Each row is a point on a landscape with many peaks, with its height.
A climber steps from a point to the highest of its 3 nearest points, and stops where none of them is higher. Distance is the straight distance between rows; heights are no part of it.
z_549: [-36  10   1  -1  -6  -6  19  19   5 -35 -23  27   2 -11  21  27 -38  -3
 -32  11]  h=259
z_444: [ 10 -13  36   5  16  31 -24 -24   4  11 -11  -8  12  38  -9 -36  -6  -9
 -20 -10]  h=575
z_858: [-26  62  -3  21 -12  -1  22  40  40 -19  -7  57  -8 -14   0   3 -38   4
 -32  24]  h=38
z_346: [  7 -24 -22 -17  11 -33   0  -2 -26  11  24 -11   2 -20   4   1  24  33
  34   8]  h=591
z_151: [ 16 -15   8   3  15  16 -35 -27  -1  19  -8 -20  13  41 -15 -36  -8  11
   1   8]  h=587
z_627: [  0  24  16   3  -8 -20  42  34  58  11 -14  57 -28 -28  23  26 -39   1
 -43   7]  h=143
z_828: [ -5  23 -16  16  -3   5  35  35  37 -13  29  34  -1 -33  10  -1 -37  24
   2  -7]  h=170
z_180: [-12  10  21   9 -17  -3   4  14  13  -2 -23  15 -34 -18  29  42 -27  -9
 -49   2]  h=333
z_262: [ -1 -31 -44 -13   2   5  -8   6  -8  19  53  -6  13  16   5  -8  32  13
  61  -1]  h=603
z_112: [-23 -34 -72 -40 -17 -31  18   9  -8  19  35  13 -16 -30  10  19  32 -23
  52   2]  h=449
z_277: [ 22  -8 -47 -14  -6 -40  28  29  -2  16  50   9  -3 -33  24  -2  28  27
  38  -8]  h=775
z_661: [-25   0 -33 -10 -30 -22 -25   0 -24 -23  20   1 -25 -32  12  26   8   9
  20  12]  h=355
z_636: [-28  -9 -33  -4 -15   3  -1   4  -4 -22  30  -6  -3  -5  -4   0  -4  -3
  29   9]  h=416
z_652: [ 29 -14  11  -2  17   5 -23 -14 -23  20   8 -19  -5  13  -9 -16   6  16
   5  -7]  h=604
z_600: [-11  12 -32  -3  -1  16 -30 -27 -29  -7   8 -40  23  39 -36 -43   4  -7
  34  12]  h=592
z_416: [  0  -4 -29 -18  12   4 -30 -15 -27  31  15 -24  17  48 -11 -21  39  23
  59  25]  h=576
z_169: [-10   1 -24 -12   6  -3 -26 -29 -26   3  -7 -31   0  23 -26 -17  14  14
  27  16]  h=569
z_540: [-12   9  19  17   9  26  18  35  32 -21  12  29  26  11  12 -13 -20 -18
   0 -16]  h=378
z_877: [-18  24 -23 -11 -37 -34  16  -1 -21 -16  -3   7 -22 -80   2  28 -10  35
   0 -12]  h=294
z_164: [-29 -26 -67  -8 -45 -34  27   2  18  12  41  25 -19 -48  11  30  -5 -26
  43 -17]  h=399
z_989: [-18  -6  19   9  10  18  -4  -1  13  -8  -5   5 -14  21  19   1 -15 -14
 -19  -3]  h=421
z_285: [ 30   6  49  13  26  10   4 -11   2  -3   6 -19  47  51 -11 -30  10 -28
 -14 -24]  h=481
z_302: [-26   0 -12   9  -3  12  15  20  13 -26  13  18   0  -5   5   5 -32 -15
  -3  -4]  h=282
z_938: [-24  15  -6  11  -6  35 -20   4   0 -26  12 -12  -2  23  -5 -13 -13 -20
  -1  -8]  h=347
z_20: [ 20  -2  16  19  15  16   0   7 -18  -3  20 -33  51  46 -18 -35  11  -7
  34 -29]  h=546
z_220: [  0  13 -29   4 -14 -16 -12  13 -20 -21  18 -13   2 -21   4   7  20  24
  28  11]  h=417
z_756: [ -2  12 -31   7  -7   6  14  27  -6 -15  45  -9  29   6  12 -15  26   9
  36  -2]  h=617
z_706: [-33 -21 -71 -35 -14   8 -23  -6  -8   5  28   9 -18   0  -1  13  31 -16
  59  26]  h=519
z_24: [  9  16  12   2   8  19 -21 -24 -16  -7 -23 -35   7  39 -22 -27 -13 -17
 -12  -4]  h=588
z_418: [ 15 -34  -7  -4  26  17  -5   1  -3  12  47 -10  39  37   2 -28  28   3
  50 -10]  h=535
z_23: [  3 -30   0  -8  19 -10  21   4  -2  -1  32   0   5  -1  11  -8  -7   9
  21 -23]  h=468
z_827: [-14   0  15  15  13  25  -4  -3  16 -21 -12  -6  14  51   1 -19  -9 -38
 -20 -11]  h=386
z_31: [ 31 -28 -55 -49  30   3 -23   3  -9  73  34  21  -4  52  -6 -18  62  -6
  73  36]  h=573
z_475: [ -2 -10  19   2  -1 -10   8  10   6  20 -63  19 -34 -42  15  43   1 -16
 -47  14]  h=348
z_198: [-10  28  28  26   6   3  21  20  42 -15 -42  13  18  20  22   3   6 -37
 -37  22]  h=166
z_550: [  6 -37  12 -21  10   5 -13 -17  16  18  16  18 -16  23  -1  -7 -17   4
   5 -26]  h=512
z_427: [ 12 -19   4  -6 -12  14 -20 -32 -21   5 -39 -17 -36 -15 -24   6   5  21
 -16  15]  h=292
z_694: [  9  -7 -24 -18   7 -23 -26 -15 -40  29   6 -35  -8   8 -18 -12  36  27
  33  24]  h=574
z_905: [ 24 -31  49  -3  14  25   4  -2   0  12 -46  -5  -6 -14 -15  19  11  -5
 -54   2]  h=460
z_459: [-18  -8  -2  11  16  24  16  13  22 -23  10   2  31  27   1 -22 -15  -6
  12 -19]  h=437
z_628: [  0  27   3  19  10   3  27  13   7 -35  -9  -2  12  -8   0 -10 -18   8
 -22   2]  h=224
z_98: [ -2 -29 -18 -16  -9 -18 -14 -23 -21   5  -4 -10 -31 -22   8  10  -2  16
   4 -11]  h=302
z_147: [ 37 -10  32  20  13  31  -6   1 -10   4 -57 -32  -7  -2 -27  -9  21 -10
 -40   6]  h=607
z_287: [-21 -30  -1 -17  -7   4 -17 -23   1  23 -22   7 -41   8  -3  12 -23   5
  -3  -9]  h=293
z_566: [ 24   4   1 -10  20  23 -31 -20 -20  29  12 -23  47  58 -37 -54  37   7
  55   8]  h=577
z_357: [-12 -14   2   3   8   0  -2  -7  -5 -16 -18  -6 -11   7  -3  -1 -14  -7
 -16   0]  h=395
z_857: [-20  -6   3 -22 -15 -33  -1 -16 -14  -2 -23   4 -24 -34   8  29 -28   0
 -17  -6]  h=323
z_202: [ 21  44  40  27  15   5  29  32  46  -7  -8  35   3 -13  13   9   4   4
 -57   4]  h=193
z_560: [ 25  30  27  11   8   6  22  20  10 -26 -30  -9   5 -19   4   7   0   7
 -43   9]  h=155
z_178: [ -7  33  23  10  -9 -11  25  34  30  -1 -42  36 -22 -50  22  37   8  -9
 -57  28]  h=266
z_480: [-30  45 -18   9 -25 -17  -9  10 -17 -60  -4  12   8 -49  -9  13 -32   4
 -10  18]  h=167
z_122: [-29  65  37  33 -13   5  -9  15  12 -29 -43  -1  -2  -7   2  28   6 -46
 -55  38]  h=77
z_104: [ 18  10  48  14  14  23  16   5  20 -10   2  24  29  21  13 -14  -1 -27
 -34 -16]  h=404
z_559: [-19  11  35  10   1   5  -7   8  12   7 -54   7 -23  -8  20  36   2 -28
 -52  19]  h=401
z_545: [ 36   2  50  18  15  29  -4   4  -7  13   0 -19   0   4   0   0  17  -2
 -22  -7]  h=447
z_632: [-22  24  -4  22  -7   1  -3 -11 -21 -49 -18 -22  14  -5 -20  -7  -9 -18
 -30  15]  h=153
z_386: [-17   7 -34  -1 -51 -44  24   0   9  -1   4  37 -31 -59   7  22 -39   0
   0 -15]  h=234
z_584: [ 18  -3 -17   6  16  11   1  23 -10  -6  50 -21  32  26  -1 -21  36   4
  51 -12]  h=554
z_786: [-48   7  -6  -8 -15  -8 -24 -16 -26 -39 -25  -8  -7  -6  -4  22 -20  -1
  -5  24]  h=207
z_36: [ -6  16  -3  11  -7  -4  19  19   2 -17 -18   9  -6 -35  18   8 -25  20
 -29  -6]  h=297
z_121: [  2  -7 -39 -21  -9 -31  -6   6 -15  24  42  -5 -15  -3  12   5  38  23
  49  -6]  h=621
z_260: [ 44 -36  33 -10  21  12 -26 -32   5  43  -2  10 -11  16  -8   2   4  18
  -3 -15]  h=563
z_640: [ 29 -21   4   9   4 -12  17   5  -5   2  28 -13  13   0   7 -11   9  25
  27 -22]  h=504
z_368: [  3  10 -21   2 -18 -20   1   4  -5 -16   7   0 -13 -41   6   7 -10  17
  -3   1]  h=361
z_372: [-29   6  11  10 -12  16  16  28  35  -2  11  45 -19   3  30  16 -39 -18
  -6  -7]  h=217
z_335: [-16  11 -30  -8  -4   2 -30 -33 -13  -9   3 -26  11  35 -31 -34   1   2
  30  22]  h=565
z_730: [-18  -2 -17   0 -34 -20 -10 -13  -1   9  -2  -1 -44 -36  17  38 -13  12
   4 -21]  h=291
z_70: [  2   0  -8  12   0  26  -2  19   1 -18  27 -20  29  22   2 -33  -2 -10
  23 -21]  h=507
z_816: [  6  57  33  25   6  13   7  23  20 -18 -28  -5   5  16  20  -1   6 -37
 -50  12]  h=218
z_77: [-35 -27 -65 -34 -24 -28 -15  -9 -13   7  37   6 -31 -18   9  20  22 -14
  55  13]  h=470
z_676: [ 10   5   9  -3  16  22  -2 -12 -12  -3  -1 -24  42  43 -17 -38   2 -19
  18 -22]  h=540
z_22: [ 18 -43 -19 -30  15   0 -24 -20   1  36  32   9 -10  29 -21 -17  13  15
  43 -10]  h=568
z_876: [ 23 -30 -35 -18  16 -22 -23 -17 -17  41  26 -15  -1  22 -14 -10  27  40
  45  11]  h=571
z_884: [  9  22   7   8 -16 -11  30  20 -15 -24 -12  -3  -1 -58  -8   6  -4  35
 -14  -3]  h=269
z_891: [ 28  -6  37   5  27  23 -21 -29  -1  30 -43 -14   9  50 -33 -32  -1   2
 -26  20]  h=557
z_987: [ 32  20  20  22  12  15  -6 -38 -17  14 -25 -49  31  38 -49 -52  20 -22
  -8  -2]  h=555
z_55: [ 36 -27 -11 -14   8  -6 -24 -25 -22  22  -1 -23  -3   5 -23 -15  12  34
  17  11]  h=586
z_686: [ -2 -20  21  -9  10 -17  28  -2  -9  -4 -29   0 -11 -23  15  21 -15   5
 -34  -8]  h=354
z_156: [-22  10 -34  -3   7  -9  12  14 -15 -18   9 -17  28  -2  -6  -5  13  11
  23  10]  h=488
z_107: [-48  -7 -46 -31 -48 -37   6 -28 -16  -9  16  22 -18 -52   8  34 -11  -4
  40  -7]  h=377
z_789: [ 16  -5  17   6  -6 -22  23   6  13  10  -7  21 -39 -45  13  23  -7   7
 -33 -17]  h=303
z_111: [-24  16  -2   6 -29 -30  34   7  17   3 -24  48 -27 -54  23  44 -42  -5
 -32  -8]  h=192
z_100: [-35  43 -37   4 -31 -13  16  22   2 -17  26  37 -19 -49   5  27 -37   4
  13   3]  h=132
z_899: [ 23  -2 -11   0  18   5 -23  -7 -23   2  25 -41  29  44  -8 -41  27  12
  39   6]  h=583
z_454: [ 38 -22  41   3  -2  -2   8  -2  10  17  27   8  -8 -14   4  12   0   9
 -14 -41]  h=472
z_324: [-31  43  24   9 -21 -17  20  29  17  -4 -54  46 -20 -62  17  55 -22 -16
 -44  34]  h=194
z_3: [-13 -32 -14 -16   3 -21   2 -23   9  22  -4   7 -29 -12  15  20 -27  -7
  -8  -9]  h=301
z_206: [ -1  10  28  14   6  24 -13  -4  -3   3 -63  -8 -20   9  -6  12  12 -24
 -42  27]  h=469
z_558: [ 24  31  52  24   4  20  10 -10   5   1 -26 -24  27  33  -7 -30  12 -31
 -37 -13]  h=381
z_476: [ 39 -29  23 -10  16  17 -25 -32  -7  29 -26 -20  -6  19 -31 -15   5  27
  -1   9]  h=585
z_259: [-23  13   3 -14 -35 -18  -6 -14 -44 -18 -29   1 -21 -54  -2  40  -6  12
 -10   2]  h=281
z_110: [-15 -29 -47 -25  -2  -7 -14 -19 -11   9  27 -10 -11   5  -1 -16  14  16
  44   9]  h=589
z_844: [ 28  27  52  24  13  21  14   5  26   1 -22  13   5  16  19   2   3 -21
 -45   0]  h=316
z_907: [ 27 -44  28 -27  21  23 -23 -14  13  29  35   9  18  25   1 -17  -8  11
  12 -38]  h=505
z_701: [  6  50  40  31  -1  13  20  22  39   0 -58   4   8  -6   4  18  31 -26
 -56  43]  h=87
z_389: [-26 -34 -49 -24 -27 -16 -13 -10   2  13  28   8 -29 -17  -5  27  -8 -12
  41  -8]  h=440
z_567: [ 14 -19  31  -7  17   9   4  11  10   6  49  11  42  26  11 -13  -2  14
  20 -33]  h=465
z_925: [ 18 -26  27   1  27   0  -6 -14  13  14  18   0  14  19  -2  -5  -5  11
 -18 -18]  h=552
z_693: [ 24 -12  46  -2  17  32 -27 -15  -2  23  24 -13  33  51 -13 -21   4  -5
   7 -33]  h=559
z_82: [  0 -28   3  -5 -18 -25  -5 -17   5  15 -14   5 -37 -19   5  24 -19   8
 -17 -19]  h=309
z_300: [ 10  20  39  24  15   3  29   7  21 -25 -30   0  21   1   5  -2   0 -17
 -36  15]  h=230
z_270: [ 17   0 -12  15  24   9  -1 -13 -13   2  18 -46  43  46 -29 -41  11  -5
  40  -9]  h=567
z_805: [  4 -14  31   3  20  17   3  12  20 -16   5  23  20  21  14  -7  -9 -15
 -14 -25]  h=471
z_923: [ -2  56  18  27  -8  -1  30  23  12 -26 -31  23   8 -21   3  18 -16  -3
 -53  34]  h=134
z_46: [  4 -14 -37 -14   4 -14  14  17 -11  -6  35 -15  16   0  10  -4  16  24
  35  -1]  h=566

Call two points neighbours if one is among the 3 nearest of the other. Go from one point of each pair to the other, from neighbour to neighbour, staying as high as possible. Name the lowest point that can't be avoided.
z_899 / z_756 -> z_46
z_277 / z_652 -> z_22
z_652 / z_899 -> z_694
z_24 / z_652 -> z_151

For each start below, name the point where the climber stops.
z_122 -> z_805
z_107 -> z_121
z_164 -> z_121
z_324 -> z_147
z_560 -> z_805
z_100 -> z_756
z_628 -> z_756
z_884 -> z_756
z_701 -> z_805
z_198 -> z_805
z_480 -> z_756
